Points on a hilly landscape, in no order, each with its height.
From any point a climber takes the steepest step (rise divided by distance) to one of its 2 nearest points. It stops when none of these is higher. Distance is the straight distance between rows; heights are no part of it.
(840) h=158: [117 155 125 175  77 159 117 147  84 107 151  85 178 182 150 126 110 163
 133 152 103 131]
(1737) h=498: [161 126 132  93 134 161 122 153 172 143 141 112 113 107 155  60 144 160
 175 139 156 130]
(80) h=421: [155 154 138 145 179 139 145 106 111  92 118 150 116 126 142 144 124 141
 109 121 114 135]
(1866) h=193: [136 160 151 156  85 179 119 133  86 132 134 100 128  73 134 119 138 154
 115 183  97 173]
(639) h=393: [162  95  99  98 165 111 112 178 139 176 117 154 130 124 138 138 148  84
 126 113 171 175]
(2080) h=236: [130 110 155 176 123 180  95  60 114 140 166  77 145 134 164  78 154 162
 169 149 158 152]
(1720) h=520: [ 92 146 128 127 122 145  97 118 112  76 121 122 159 132 138 101 154 124
 104 132 138  97]
(2416) h=391: [141 152 148 106 164 107 129 132 157 114 100 195 150 172 172 126  95 110
 116 100 133  95]
(1718) h=365: [139 203 155 140  79 161 177 106  95 112 128 133 126  68 119 154  79 165
 176 120  74 190]
(2166) h=432: [ 57 113 137 125 149 121 106  86 127 132  98 128 144 127 104 162 133  54
 101  92 135 153]
(502) h=352: [148  67  65 137 159 132 123 191 113 128 155 140 132 177 105 115 150 112
 132  83 184 179]
(363) h=226: [160 153 125 134 108 124  81 118 162 122  97 168 135 133 159 173  75 122
  52 131 104 106]
(2305) h=138: [141 133 130 113 109 104 159 139  80 170 142  98 165 189 167 134 142 172
 134 168  71  82]
(962) h=243: [132  85 124 135  95 112  82 129 129 104 105 135 111  81 158 159 104 162
  62 143 116  83]
(316) h=503: [181 169 133 113 165 143 152 133  81 136 107 105 196  82 137 182 112 118
 153 156  74 147]
(1315) h=165: [109 174 105 176  89 161 101 118  74  83 132  93 163 142 133 142 140 156
  99 144 128 129]
(312) h=196: [110 144  93 162 120 166 112  80 103  97 130  88 140  95  82 155 127 140
 124 145 105 181]
(2290) h=203: [159 134 125  83 177  83 134 123 159 138 110 178 125 147 135 126 147 100
  86 138 115  67]
(1582) h=584: [112 119 139 113 115 127 121 204 172  77 131 163 123 110 111  90 119 133
  94 112 128 101]
(1394) h=477: [104 173 127 177 144 129 179 116  95 104 147 103 141 198 101 144 119 111
 163 134 114 124]
(2013) h=180: [100 119 149  79 141  83 137 114 158 142 101 147 114 137 132  98 157  99
 117 146 132  61]
(835) h=54: [118 109 105 146  84 134 147  87 108 102 153  82 115  57  96 117 126 183
 193 144 107 135]
(1007) h=253: [127 119 123 135 126 151  92 115 150 122 121 102 170 159 122 110  98 138
 130 181  78 144]
(1684) h=255: [108 141 116 131  92 208 151 134 106 108 152  93 117  86  84 108 129  86
 172 102 173 189]
(1694) h=693: [115  68 119 166 104 148 142 111 124 120 184  89  64  76  87  87 155 134
 169 133 159 126]
(1965) h=653: [100 115 133 203 121 180 127 152  78  87 178 128 133 148 109  90 155  90
 106  89 175 165]
(1479) h=631: [ 66  88 140 171 120 145 131 122 103  71 136 125 122 110 100 146 110 104
 107  60 140 143]
(2175) h=532: [185 184 143 100 148 110 155  93  90 122 109 135 179  42 130 188 104 132
 138 151  55 132]
(825) h=116: [161 160 179 109 157 137 156 108  69 156 104 128 172 110 186 151 136 121
 105 163  77 113]
(2445) h=235: [ 91 126 120 129 133 134 129 106 144  62 150 110 173 150 104  77 139 135
 177 114 134  74]
(683) h=285: [142 108  75 160 127 119 118 153 123 134 162  98 160 216 118 102 141 158
 151 173 122 117]
(409) h=401: [116 137 122 112 186 108 147  93 139 135 115 154 104 129  97 181 146 101
 104  71 152 133]
(1142) h=399: [ 98 139  65 114 106 142  75 147 135 121 136 102 171 152 100 129 171 135
 108 116 172 145]
(276) h=148: [157 124  80 145  72  96 102 128  97 145 140 107 155 222 167 131 127 198
 127 146 121  74]
(2468) h=84: [131 100 106  90 153 134 124 137 141 130 141 131 105  92 102 126 178 129
 112  76 182 143]
(779) h=294: [133 109  70 124 147 116 133 173 124 133 133  85 163 166 125 133 132 144
 175 145 125 128]
(1335) h=289: [145 119 155 101 146 111 105  78 186 129 100 127 152  87 163 163  67 129
 154 112 111 102]
(973) h=591: [136  88  82 122 115 144 149 173 115 144 179  94  91 114 100  92 182 110
 160 124 198 136]
(2134) h=132: [182 162 106 107 116 101 152 168 138 120 124 146 122  46  97 183 103 161
 137 145  85 111]
(678) h=402: [132  80 129 144 102 137  94 153 155 182 117  98 142 114 144 158  71 123
 136 157  90 167]
(397) h=605: [ 99 110 163 160  95 144 167 119 113 139 152 105  56  85 118 105 133 119
 174 119 158 125]
(752) h=149: [169 157 128 138 115 104 188 132  79  99 132 139 112  72 114 147 131 180
 141 164  65 119]
(12) h=370: [ 82  84 124 141 109 168 114 124 110 110 146 100 112  97 124 108 143  97
 145  87 183 148]
(250) h=292: [102 106 172 142 165 166 116 126 105 129 125 147 120 133 162  65 149  63
 115 117 163 173]
(268) h=521: [ 91 123 126  99 147 155 121 161 170 130 138 138 157 138  67 100 148  65
 111  82 145 185]
(756) h=305: [102 119 131 137 143 133 111  56 153 109 108 115 118 118 121 162 110 138
 129  98 144 134]
(2114) h=96: [187 122 137 116 151 104 102  87 113 190 123 113 186 135 163 198  97 115
 104 153  77 145]
(416) h=459: [148 185 132 122 135 127 156 156  82 142 103 128 149  89 135 184 135 121
 123 175  81 135]
(2073) h=332: [129 125  74 162 133 135 133 186  92 126 158 118 137 193 111 122 152 122
 150 111 178 157]
(1562) h=580: [ 65 125 168 195  92 165 130 131  96  62 145 121 119  99 111 106 106  95
 129 111 127 141]
(2326) h=502: [129  70 120 131 181  99 125 157 139 106 134 182 157 189 124 107 128 112
 112  59 151 147]
(1658) h=550: [119 112 125 126 127 140 118 172 119  70 128 130 138  96 129  92 140 146
 113 139 124 111]
(2453) h=717: [ 97 126 151 188 118 155 140 164  95  96 170 151 128 180  93 111 156  84
  81  34 176 164]
(2472) h=505: [ 65 121 128 126 119 112 133 142 187 110 135 114 124 151  83 101 112  95
 157 111 132 110]
(1241) h=487: [137 153 109  95 113 151 130 190 142 155 132 128  80  65  97 117 171 109
 120 128 165 159]
(801) h=142: [156 115 108 114  90 109 120 108 112 196 157  92 167 212 157 126 117 199
 129 159  88  94]
(984) h=163: [164 121 151  81 135 104 152 126 163 181 120 113 143  95 152 142 100 153
 153 153  80  92]
(1946) h=445: [127 158  95  97 118 173 130 194 138 120 159 132 111  89  58 100 188 114
  98 106 171 174]
(1997) h=629: [127 143 119  89  99 140 129 212 192 107 129 141 110  89 107  95 113 142
 140 134 134 114]
(1025) h=218: [113 158 122 169  86 165 134 113  73 121 161  87 120  99  93 116 161 134
 145 175 123 155]
(588) h=551: [127  97 135 166 146 186 121 181 102  87 146 124 141 145 163  95 101 119
 145 100 159 170]
(2214) h=143: [107  75 145 138 149 100 119 125 128 113 119 162 118 144 152 147 120 121
  97  38 179 133]
(1763) h=64: [176 144 110 116 111 142 144 124  92  98 143 114 170 123 133 131 106 215
 117 173  44  92]
(771) h=191: [147  66 123 152 159  97 138 168 119 123 129 150 101 131 162 140 112 137
 129 107 143 113]
(2405) h=431: [135 202 176 142 149 129 195 102  94 130 113 128 131 162 145 159  99 131
 153 125  80 131]
(1636) h=231: [118 142 106 149 126 119 134  54 148  89 171 101 155 175  98  81 151 157
 166 139 138  50]
(1402) h=108: [117  99 103 109 138 108 149 163 123 111 124 129 105  85 114 191 131 123
 122  61 161 115]
(1543) h=446: [125 145 106  96 130 125  95  63 147 154 116 102 144 157 150 119 153 146
 155 127 152 129]
(2097) h=311: [179 138 150 115 134 118  83 181 152 161 102 165 150 108 195 146 101 112
 101 145 138 136]
(2038) h=338: [155 139 133 106 135 124 122 177 146 113 107 154 139 102 160 145 104 129
 107 147 115 103]
(2399) h=388: [ 79 140 151 155 132 145 106  99 123 130 106 148 121 157 117 137 130  77
  80 125 129 164]
(277) h=89: [102  84 115  85 120 115 111 165 148 141 126 135 134 112 104 119 177  99
  97  40 182 156]
(1303) h=314: [ 99 118 183 145 146 128 100 100 132 122 132 175 134 175 146  61 161  90
  93 100 169 150]
(533) h=353: [134 168 109 103 193 110 155  78 149 120 111 149 117  97  56 169 143  95
 115 119 113 145]
(52) h=443: [170 143 168  90 138 122 134 143 196 185 115 157 107 143 160  91 111 131
 144 161 115 129]
(570) h=198: [141 157 141  86 132  98 147 111 139 170 116 133  88 104 120 141 159 131
 121 178 111  94]
(2433) h=461: [161 168 115  91 136 144  90  84 127 138 102 119 142 127 171 126 169 164
 104 148 149 123]
(915) h=58: [147 104 117 152 102 153 128 119  95 111 160  73 133  89 119 105 139 197
 153 170  97 122]
(642) h=440: [141 143 125 113 145 106 102 146 127 134 121 192 118 170 166 115 157 130
 102  66 200 141]
(384) h=444: [129 140  92 126 101 137  99 152 156 117 135 124 110 105  81 123 138 146
  97 173 105 139]
(2201) h=350: [144 182 163 153  98 172 170 116 121 105 139 132 101  91 125 112  96 164
 165 123 118 166]
(1870) h=395: [157 129  67 104 173 122  83 132 169 124 128 162 171 191 105 137 136 124
  88 116 138 152]
(2198) h=449: [133  94 116 127 102 147  81 202 129 163 104 104 155  82 162 161  96  90
 120 159 124 163]
(925) h=175: [115 172 125 164  79 184  94 151  86  93 117 108 136  93 134 145 120 142
  86 149 124 172]
(1655) h=245: [158 156  93 104 116 133 105  70 162 112 101 144 134 179 132 113  83 145
  93 135  75  55]
(1305) h=276: [ 97 133 128 126  92 107 126 100 133 162 104 104 165 192 162 161  80 129
 147 143  86 102]
(1520) h=384: [120 104 186 135 159 147 135 133  96  86 104 143 131  60 172 113 107 109
 129 133 115 124]
(1184) h=462: [144  92 113  98 138  74  81  98 128 160 108 179 113 164 160  87 186 138
 102 115 186 117]
(184) h=486: [ 59 114 135 111 139 139 103 108 186  98 116 123 175 146  98 107 104  95
 145  87 123 132]
(1707) h=672: [141 165 134 111  94 149 151 212 149 122 142 120 119 121 132  82 122 162
 174 150 130 113]
(1529) h=296: [126 118 136 123 141 135 111  42 171  96 101 117 146 134 148 148  73 155
 151 101 107 106]
(1650) h=447: [ 86 169 124 127 144 106 166 125 132 115 120 137 111 165  98 171 130 105
 133  81 137 123]
(1703) h=394: [108 116 104 129 182 112 112 133 100 119 106 134 182 182 143 149 128  85
 129 119 124 157]
(1999) h=570: [ 71 155 144 111  97 106 169 184 143 152 111 134  74 115  99 138 133  83
 146 113 147 117]
(469) h=451: [116 216 157 166 124 142 189  95  91 105 135 122 112 156 101 134 136 127
 155 133 117 134]
(1856) h=135: [ 99 121 144 158  77 103 139  68 122 117 119 114  82 111  96 137 123 153
  95 180  77  78]
(1119) h=298: [120 137 137 110 140 151 168 148 153 114 165 140  89 101  86  70 160 109
 160  81 175 132]
(380) h=82: [129 160 153 117  66 134 150 114 129 129 105 140 139 132 127 127  71 137
 101 177  23  67]
(2385) h=523: [134 157 131 145 143 140 154  79  75 113 131  92 149 148 146 153 129 173
 147 129 111 114]
(63) h=157: [ 70 104 142 101 104 114 103 159 139 133  93 102 159 109 164 108 123  99
 149 145 131 102]
(1426) h=43: [156 152 124 119 103 113 187  83 126 145 146 115 105  70  91 130 123 186
 183 151  63 155]
(1437) h=68: [162 159  90 119  96 138 131 136 117 130 121 124 161 160 109 138 105 171
  91 192  42  88]
(1076) h=343: [148 121  82 158 145 181 118 176  60 104 143 103 150 134 132 127 158 128
 115 137 159 180]
(1161) h=476: [129  68 137  97 177  73 113 161 165 139 115 200 144 187 150  83 123  95
 138  94 154 124]
(117) h=433: [102 125 153 117 176 128 132 120 110  73 109 161 161 120 135 133 153 106
  76  50 141 112]
(1083) h=544: [127 116 108 113 123 118  93  63 145 118 113 141 117 135 121 131 147 136
  69 157 109  90]
(994) h=460: [138 128 125 160 138 124 138 121 113 102 146 140  88 147 135 131 142 162
 100 128 141 109]
(239) h=337: [ 93  89 158 132 142 125 124  92 114 136 122  96 124 119 162 112 143 119
 160 135 138 118]
(1506) h=387: [109 185 158 143  85 140 191 116  62 125 127 111 135  73 115 154 102 123
 177 149  60 167]
(1635) h=241: [105 118 133 144 138 156 102  90 156  91 139 103 171 153 114  69 121 127
 160 145 114 124]
(104) h=490: [116 143 137 126  97 147  89 127 115 134 116 103 142 127 163 108 149 150
 121 158 144 125]
(1524) h=199: [139 146 130 167 111 108 120 108 136 154  98 142  90 144 130 225  91 126
  82 127 120 142]
(97) h=581: [125 108 120 110 116 148 101 169 211 126 146 130 111 119  87  74 123 131
 133 137 143 141]
(1350) h=268: [103  98 132 112  94 199 154 158 135 116 170 118 103  98  76  88 134  60
 159  59 197 178]
(317) h=117: [104 126 126 164 102  89 161 124 127 123 129 128  79 148  73 142 120 125
 105 184  69  82]
(1337) h=485: [132 121 100 114  87 133  93 157 163 171 145  95 109 132 102  94 155 155
 122 188 131 134]
(1429) h=176: [154 122 127 133 166 100 163 174  99 134 121 135 133 171 174 144 121 145
 137 134 123 104]
(684) h=453: [154 117 105 112 136 146 141 171 112 162 126  97 104  76 100 138 142 110
 145 171 114 167]
(92) h=354: [107  66 151 141 130 155 120 123 100 147 131 104 102  86 167  96 141  92
 146 123 178 150]
(566) h=450: [ 90 117 181 150 149 158 129 101  96  89 122 141 110  76 121  93 140  80
 110 136 113 150]
(2353) h=668: [ 69 124 156 180 125 141 136 117 118  71 152 146 130 160 104 129 122 108
 105  24 170 146]
(361) h=238: [118 137 124 157 101 194 142 135  71 115 162  67 143 105 119 100 146  95
 173 145 152 168]
(1445) h=119: [157 143  97 105 130 112 144 175 136 128 114 129 107  68 112 193 112 148
 124 111 141 130]
(653) h=91: [ 86  70 122  96 117 104  98 161 109 139 101 143 159 106 134 162 158  73
  85  33 174 147]
(1660) h=368: [159  83  91 108 156 142 107 200 154 145 141 174 138 152 117 113 137  95
 116  66 177 202]
(1886) h=181: [103 114 127 176 127 110 113  97 142 115 122 156  81 142 106 189 104 120
  56 101 129 139]
(1944) h=464: [129 144 137 121 176 128 140 126 130  78 138 171 133 164 113  96 157 135
  93  74 156 115]
(1861) h=378: [157  92  82 109 190 116 101 155 205 117 140 165 164 165  92 128 104 119
 111  83 136 158]
(217) h=482: [111 129  89 121 133 161 126 185 132 115 154 113 130 134  69 125 149  91
 121 110 151 182]
(365) h=227: [115 103 132 191 139 166  97  45 122 109 176  96 126 135 119  95 163 136
 148 109 181 150]
(1815) h=407: [116  74 114 161 139 162 129 163 114 120 130  99 138 137 132 156  67  86
 155 118 124 185]
(1854) h=167: [147 136 149 141 148 105 183 152  84 112 122 134 130 146 148 136 123 144
 125 174  70  84]
(601) h=513: [159  98 132 118 124 139 117 128 149 151 162 103 102 118 145  55 172 182
 150 168 145 102]
(1950) h=141: [207 166 137  82 154  95 148 149 170 117 120 153 157  49 127 161  86 130
 152 149  80  97]
(1642) h=454: [123  89 137 101 177  80 122 112 129 153 123 165 131 168 155  80 170 107
 142 107 175 118]
(1448) h=664: [149 145 159 127  86 127 181 157 122 165 165 108 102 126 122 111 116 190
 159 163  87 113]
(817) h=501: [127 172 119 155 139 126 169  94  87 147 155  78 149 202 126 159 132 153
 187 122 129 135]
(1235) h=38: [149 143 118 134 126 125 190 105 124  88 152 121 140  93  91  97 103 188
 200 155  68 143]
(1411) h=182: [106 130  88 160 108 121 126  79  78  85 135  98 109  68  75 158 165 154
 115 148 118 141]
(2267) h=435: [141 137  85  96 133  94  78  77 131 174  94 137 174 194 170 150 142 145
 153 122 164 143]
(2238) h=265: [122 119 170 135 151 169 111 108 149 167 121 135 114 133 145  68 142  87
 131 166 134 185]
(1527) h=49: [135 126 136 120  89 132 161  81 106 163 154  67 104  72 112 142 135 192
 188 138 108 139]
(1826) h=97: [101  84 129 106 140  81 140 175 109 131 112 151 111  99 123 186 144  79
  88  36 170 123]
(1951) h=217: [182  93 123 144 159  83 128 152 149 125 128 174  88 126 148 173 106 148
  81 114 142 107]
(1144) h=539: [ 84 121 157 143 104 125 125 161 169 124 122 148 103 161 127 110 103 100
 137 118 148 130]
(841) h=493: [ 96 181 132 101 123 110 161 175 138 132  98 140 124 131 119 171 112  78
 144 109 132 121]
(2180) h=310: [136  90  78 137 162 126 155 191  83 134 137  97 152 179 128 127 130 102
 182 124 153 156]
(2289) h=423: [161 136  67 105 151 105  92 140 129 150 117 139 155 168 157 161 145 148
 141 102 177 159]
(1124) h=151: [ 92 129 141 181  72 107 136  83 107 101 154 111  81 114 113 138 142 160
 123 142 136  68]
(272) h=555: [111 115 143 204 107 129 138 113  94 146 144 100  92 161 128 148 112 137
 115 149 109 143]
(269) h=307: [126 137 192 120 143 131 131  72  97 192 106 110 171 149 197 163 101 115
 143 130  90 154]
(42) h=320: [122 129 159 127 168 123 154  83  96 161 109 101 145 140 172 142 136 114
 162 140 114 141]
(61) h=600: [ 91 109 116 162  95 100  89  58 118 120 116 137 108 170 124 136 141 123
  51 148 121  78]
(2211) h=224: [217 161 130  86 173  88 129 130 160 156 104 174 130 126 153 145 117 117
  88 169  92  71]
(1702) h=333: [115  66 108 103 164 116 140 189 170 118 135 130 131 124 104 123  95  91
 169  93 138 140]
(1024) h=107: [199 145 176 102 179 112 136  99 113 172 118 131 187 116 182 161  97 109
 121 159  70 123]
(1880) h=471: [ 98 125 100 119 159 132 116 117 178 116 118 114 170 157 107 158  88 103
 162 100 120 154]
(2318) h=499: [118 159 140 151 178 117 164  72 129 106 150 164 103 186 109 123 156 129
 116  73 167 119]
(589) h=463: [131 170 137 127 135 105 124  95 140 139 134 174 105 200 136 108 157 131
 122  81 196 128]
(6) h=385: [ 96 150 104 122  97 160 103 150 113 117 146  97 138 121 117 114 167 115
 139  91 202 150]
(1088) h=271: [147 115 101 145 116 118 103 146 129 169 131 113 149 203 141 121 119 142
 123 186  88 133]
(78) h=528: [114  87 126 154 157 134 122 160  98  89 149 141 152 188 153  98 120 121
 138  60 182 160]
(169) h=286: [164 112 159 127 119 101  91 142 127 153  98 169 137 140 207 132 109 134
  86 160 118  93]
(716) h=522: [ 68 123 159 172 125 162 139 127  79  66 143 130 141  80  82  83 162  77
 114 124 122 156]
(47) h=168: [ 92 137 100 153 103 113 138 101 113 109 135  97 112 119  82 154 153 141
 130 144 131 103]
(1592) h=242: [145 175 149 105 114 107 162 159 145 180 115 146  49 115 127 141 155 119
 123 152 143 114]
(1681) h=129: [147 144 157 113 126 132 163 116  68 167 132 100 159 128 150 149 127 168
 125 168  59 127]
(1774) h=73: [123  98 103  69 172  96 154 122 136 153 122 125  95  70  77 141 181  93
 134  93 153 119]
(2274) h=234: [126 108  99 124  86 101  62 126 164 109  98 159 128 137 145 171  92 137
  47 111 125  78]
(145) h=424: [154  99  96 131 172 108  93 136  95 146 100 137 189 167 176 183  94  95
 155 102 146 175]
(1132) h=483: [105 102 131 112 107 130  90 197 141 172 100 124 132 119 167 127 109  76
 136 142 159 165]
(1745) h=367: [142 183 162  81 144 118 137 143 170 127  99 169 130 117 148 135 109 103
 124 119 126  91]
(177) h=452: [129 125 136 119 103 122  81  83 165 188  98 120 130 146 147 150 102 122
 113 163  95 141]
(1883) h=155: [147 160 142 158 128 110 180 152  78  85 119 156  91 108 111 139 128 156
  92 167  86  91]
(1454) h=284: [106 119 153 126  80 121 116 122 133 145 106  99 158 115 172 167  75 153
 138 137  84 111]
(1171) h=524: [129 126 123 142 116 135 175 168  89 141 146  94 104  95  88 110 148 123
 161 189  86 146]
(401) h=541: [166 155 128 147 152 138 157  51  79  84 125 123 148 140 128 142 115 190
 126 153  67  96]
(2174) h=692: [ 81  86 120 186  99  95 110  99 116 131 139 120  90 184 114 150 127 126
  99 153 120  99]
(2135) h=558: [123  96  96 149 114 123 121 166 152 149 197 110  95 141  96  70 189 140
 147 119 203 101]
(1346) h=594: [117 114 148 176 129 192 114 154  99  95 161 124 113 112 136  73 142 115
 107 134 157 160]
(688) h=95: [121 145 157 138  97 109 146 128 120 143 105 137 111 134 129 157 106 117
  81 191  59  83]
(907) h=489: [147  95 104 107 124 102  60 109 166 181 124 159 109 146 147 100 158 139
 111 137 183 154]
(1816) h=397: [136 100 117 142  83 144  92 155 162 141 121 103 118  89 109 144  85 157
 105 175  87 142]
(1334) h=174: [176 159 157  85 120 104 170 105 141 165 126 137 108  96 137 126 119 174
 128 171  70  72]
(2422) h=422: [143 112 101  91 136  99  90 193 121 152 118 183 142 144 147 129 176 115
  97  80 192 154]
(2169) h=472: [111  92 143 113 110 115  91 110 195 151 106 128 145 155 168 112  72 141
 159 122 122 110]
(961) h=215: [142 160 131 134 121 105 100 113 130 144  96 167 103 156 168 185 113 133
  68 127 137 120]
(150) h=507: [ 86  77 126 135 106 117  90 159 161 161 118 131 137 166 140  93 115  84
 159 128 159 157]
(1212) h=409: [132 126 134  84 115 133 147 159 134 175 117 118  66  29 116 151 150 104
 151 130 157 140]
(1443) h=579: [ 78 146 145 154 110 114 125  98 155 131 132 133 129 204 134 116 112 106
 147 105 159 123]
(740) h=62: [160 125  99 156 107 138 138 105 108  73 165  89 154 134 116 108 120 226
 146 158  85  97]
(40) h=547: [111  86 121 105 148 156 125 162 199 123 156 139 125 113  71  66 135  95
 138  81 148 168]
(1471) h=223: [127 129 121 162 154 146 127  32 128 105 176  93 143 149  99  94 165 150
 169 137 144 108]
(691) h=152: [191 166 144  75 128  95 146 142 163 180 132 115 174  73 120 173  90 124
 152 170  54 118]
(413) h=381: [146 185 169 138 152 146 177 111 126 109 120 161  83  98 116 137 106 138
 131 120 118 153]
(1558) h=506: [ 70 135 178 137 128 119 166 132 132 126 122 138  78  91 105 106 126  86
 159 117 133 114]
(1385) h=411: [157 130 158 106 109 114 101 105 175 205 111 146  94 140 183 111 126 155
 130 145 153 129]
(1470) h=342: [ 95 148 172 155 114 124  84  90 111 120 103 181 119 178 165 105 146  90
  59 124 148 129]
(941) h=323: [112 163 125 125 155 128 146  50 148 115 115 124 108 111  80 148 141 121
 150 115 119 141]
(1713) h=244: [176 141 134 111 166  91 125 133 140 113 117 188 104 120 168 163 129 153
  77  75 174 106]
(472) h=414: [108 194 130 118 111 118 181 120  86 118 102 117 145  99  98 163 130 115
 164 164  64 133]
(2089) h=160: [138 140 116 154 137 134 178 129  77  91 138 125 103  79 102 145 129 154
 144 130 111 147]
(1651) h=514: [135  92 104  99 108 100  86 161 153 149 123 132 126 145 161  80 157 150
 110 177 136  77]
(76) h=703: [157 135 157 129  93 149 167 204 111 161 166  95  98 120 156  99 125 195
 172 142 132 124]
(353) h=262: [157 105 162 129  99 120  94 151 110 134 105 139 128  75 207 145 103 165
  83 162 108  85]
(2118) h=57: [115 125 110  99 163  86 176 107 106 130 113 126 103  67  77 151 168 104
 140 150 113 108]
(2382) h=252: [150 150  78 103 143 113 131  85 162 122 107 134 148 171  92 151  93 135
 126 158  57  70]
(2187) h=491: [132 119 109 111 116 120  82  96 157 139 100 116 127  97 126 170 120 128
  95 153 113 125]
(1777) h=150: [121 151 120 162  55 128 128 134  98 137 154  87 144 181 155 140 122 196
 135 139 128  86]
(2240) h=408: [119 160 156 107 173 125 147 158 111  70 108 173 166 145 163 132 120 104
 123  73 137 104]
(1057) h=533: [129  95 101 132  98 104  93 145 146 143 165 114 110 149 138  69 180 169
 127 161 181  81]
(1203) h=260: [176 145 146 108 164 102 115 107 127  89  93 185 129  96 182 174 113 137
  70  92 136  68]
(1009) h=275: [185 130 157 115 163 100 114  96 153 135 104 152 141 101 182 168  88 128
 109 128 109  91]
(1971) h=263: [132 119  88 100 162 105 126 116 155 114 111 136 169 176 119 121 118 130
 132 137 108  85]
(131) h=237: [192 166 120  82 135 118 133  92 171 148 102 165 118 146 134 122 106 142
  95 158  82  46]
(1608) h=467: [ 64 122 137 105 136 153 124 105 150 114 107 105 152 107  97 115 127  61
 153  99 140 163]
(645) h=526: [130 102 106 143  99 127  78 123 185 165 147 129  87 154 115  97 136 149
 110 148 164 153]
(815) h=500: [132  91 105 131 156 119 105  94 115  80 127 136 126 109 124 132 158 158
  81 123 134  95]
(431) h=270: [104 136 114  92 130  90 137 102 161 123  95 122 167 191 148 142  87 122
 169 116  99  64]
(424) h=178: [152 112 109 157 135 162 130 106 112 119 131 108 107  76 100 164 106 143
 133 146 101 179]
(543) h=355: [141 107  99 110 174 120 146 177 188 110 147 151 125 141  78 132  98 124
 132 102 120 134]
(557) h=74: [146 166 142 145  73 143 161 156 120 113 134 135 136 132 101 112  90 169
 116 193  35 104]
(573) h=611: [ 45 136 149 166  85 121 107 107 169 143 162 114 136 177 100  92 141  76
 161 102 173 122]
(370) h=595: [135 114 119 156 113 125 163 153 111 161 153  88  98 148 108 138 128 155
 152 158 110 139]
(1913) h=246: [130 119 163 133 148 180 111  74 128 139 151 101 114 108 152  57 157 117
 158 147 157 161]
(290) h=559: [173 178 149 110 149 127 163  56  88 100 101 142 161  84 144 154 113 167
 128 150  56  99]
(1775) h=364: [181 112 152 125 161  92 117 120 149 194 117 172  79 143 172 128 128 127
 125 131 163 157]
(436) h=484: [120 116 114 108  97 112  63  90 190 166  98 146 140 172 159 117 100 133
 117 142 142 126]
(1112) h=295: [100 139 203 137 107 138 135  82  99 138  97 114 158 130 186 145  84 130
 133 133  81 109]
(1982) h=410: [145 128  74 110 119 118  76 161 152 134 122 140 148 167 135 126 145 144
  96 133 148 133]
(870) h=349: [159 131 138 105 121 156 155 133 151 154 131 130  75  24 104 106 125 126
 168 145 129 177]
(1464) h=164: [ 79 127 135  67 121  95 117 157 153 149  89 134 143 111 131 129 153  74
 124 127 138  99]
(2212) h=304: [153 142 164 112 131 118 131 148 145 200 113 155  57 108 165 127 146 103
 117 140 169 155]
(241) h=280: [108 154 142 105  95 185 170 171 112 107 170 126 115  93  96  81 166  80
 163  62 205 148]
(555) h=448: [129 101 103 140 154 124 121 141 129 140 113 101 170 161 149 177  76 111
 182 106 119 162]
(1643) h=634: [105  74 105 147 122 140 141 152 115 104 188  98  98  91  60  80 186 113
 135 108 164 115]
(2101) h=478: [140 145 168  96 135 149 149 143 161 157 122 119 105  98 147  98 120 129
 179 145 127 141]
(348) h=317: [140 136 138  93 142 157 153 135 127 121 133 127  84  50 115  85 160 135
 169 111 171 141]
(1376) h=366: [126 143  92 146 159 150 112 166  92  94 127 132 177 173 128 130 139 112
 105 134 136 160]
(762) h=159: [121  81 147 172 153 116 125 110 109 100 130 157  74 113 133 170 121 132
  74  68 156 141]

Where does a climber stop that starts at each point below?
(1883) | (1999)
(1636) | (2318)
(762) | (2318)
(1426) | (312)
(825) | (1241)
(1235) | (312)

Call two points neighbours if one is among the 2 nearest of the other. Go from one point of each pair to the other, from neighbour to neighbour, staying as high as possible. Name the lowest point that can't be avoided.
(76) / (290) | (2201)
(645) / (573) | (1815)
(2318) / (370) | (2073)
(1057) / (1999) | (1558)
(370) / (2174) | (272)
(2174) / (436) | (177)
(1999) / (312) | (752)
(645) / (2453) | (1642)
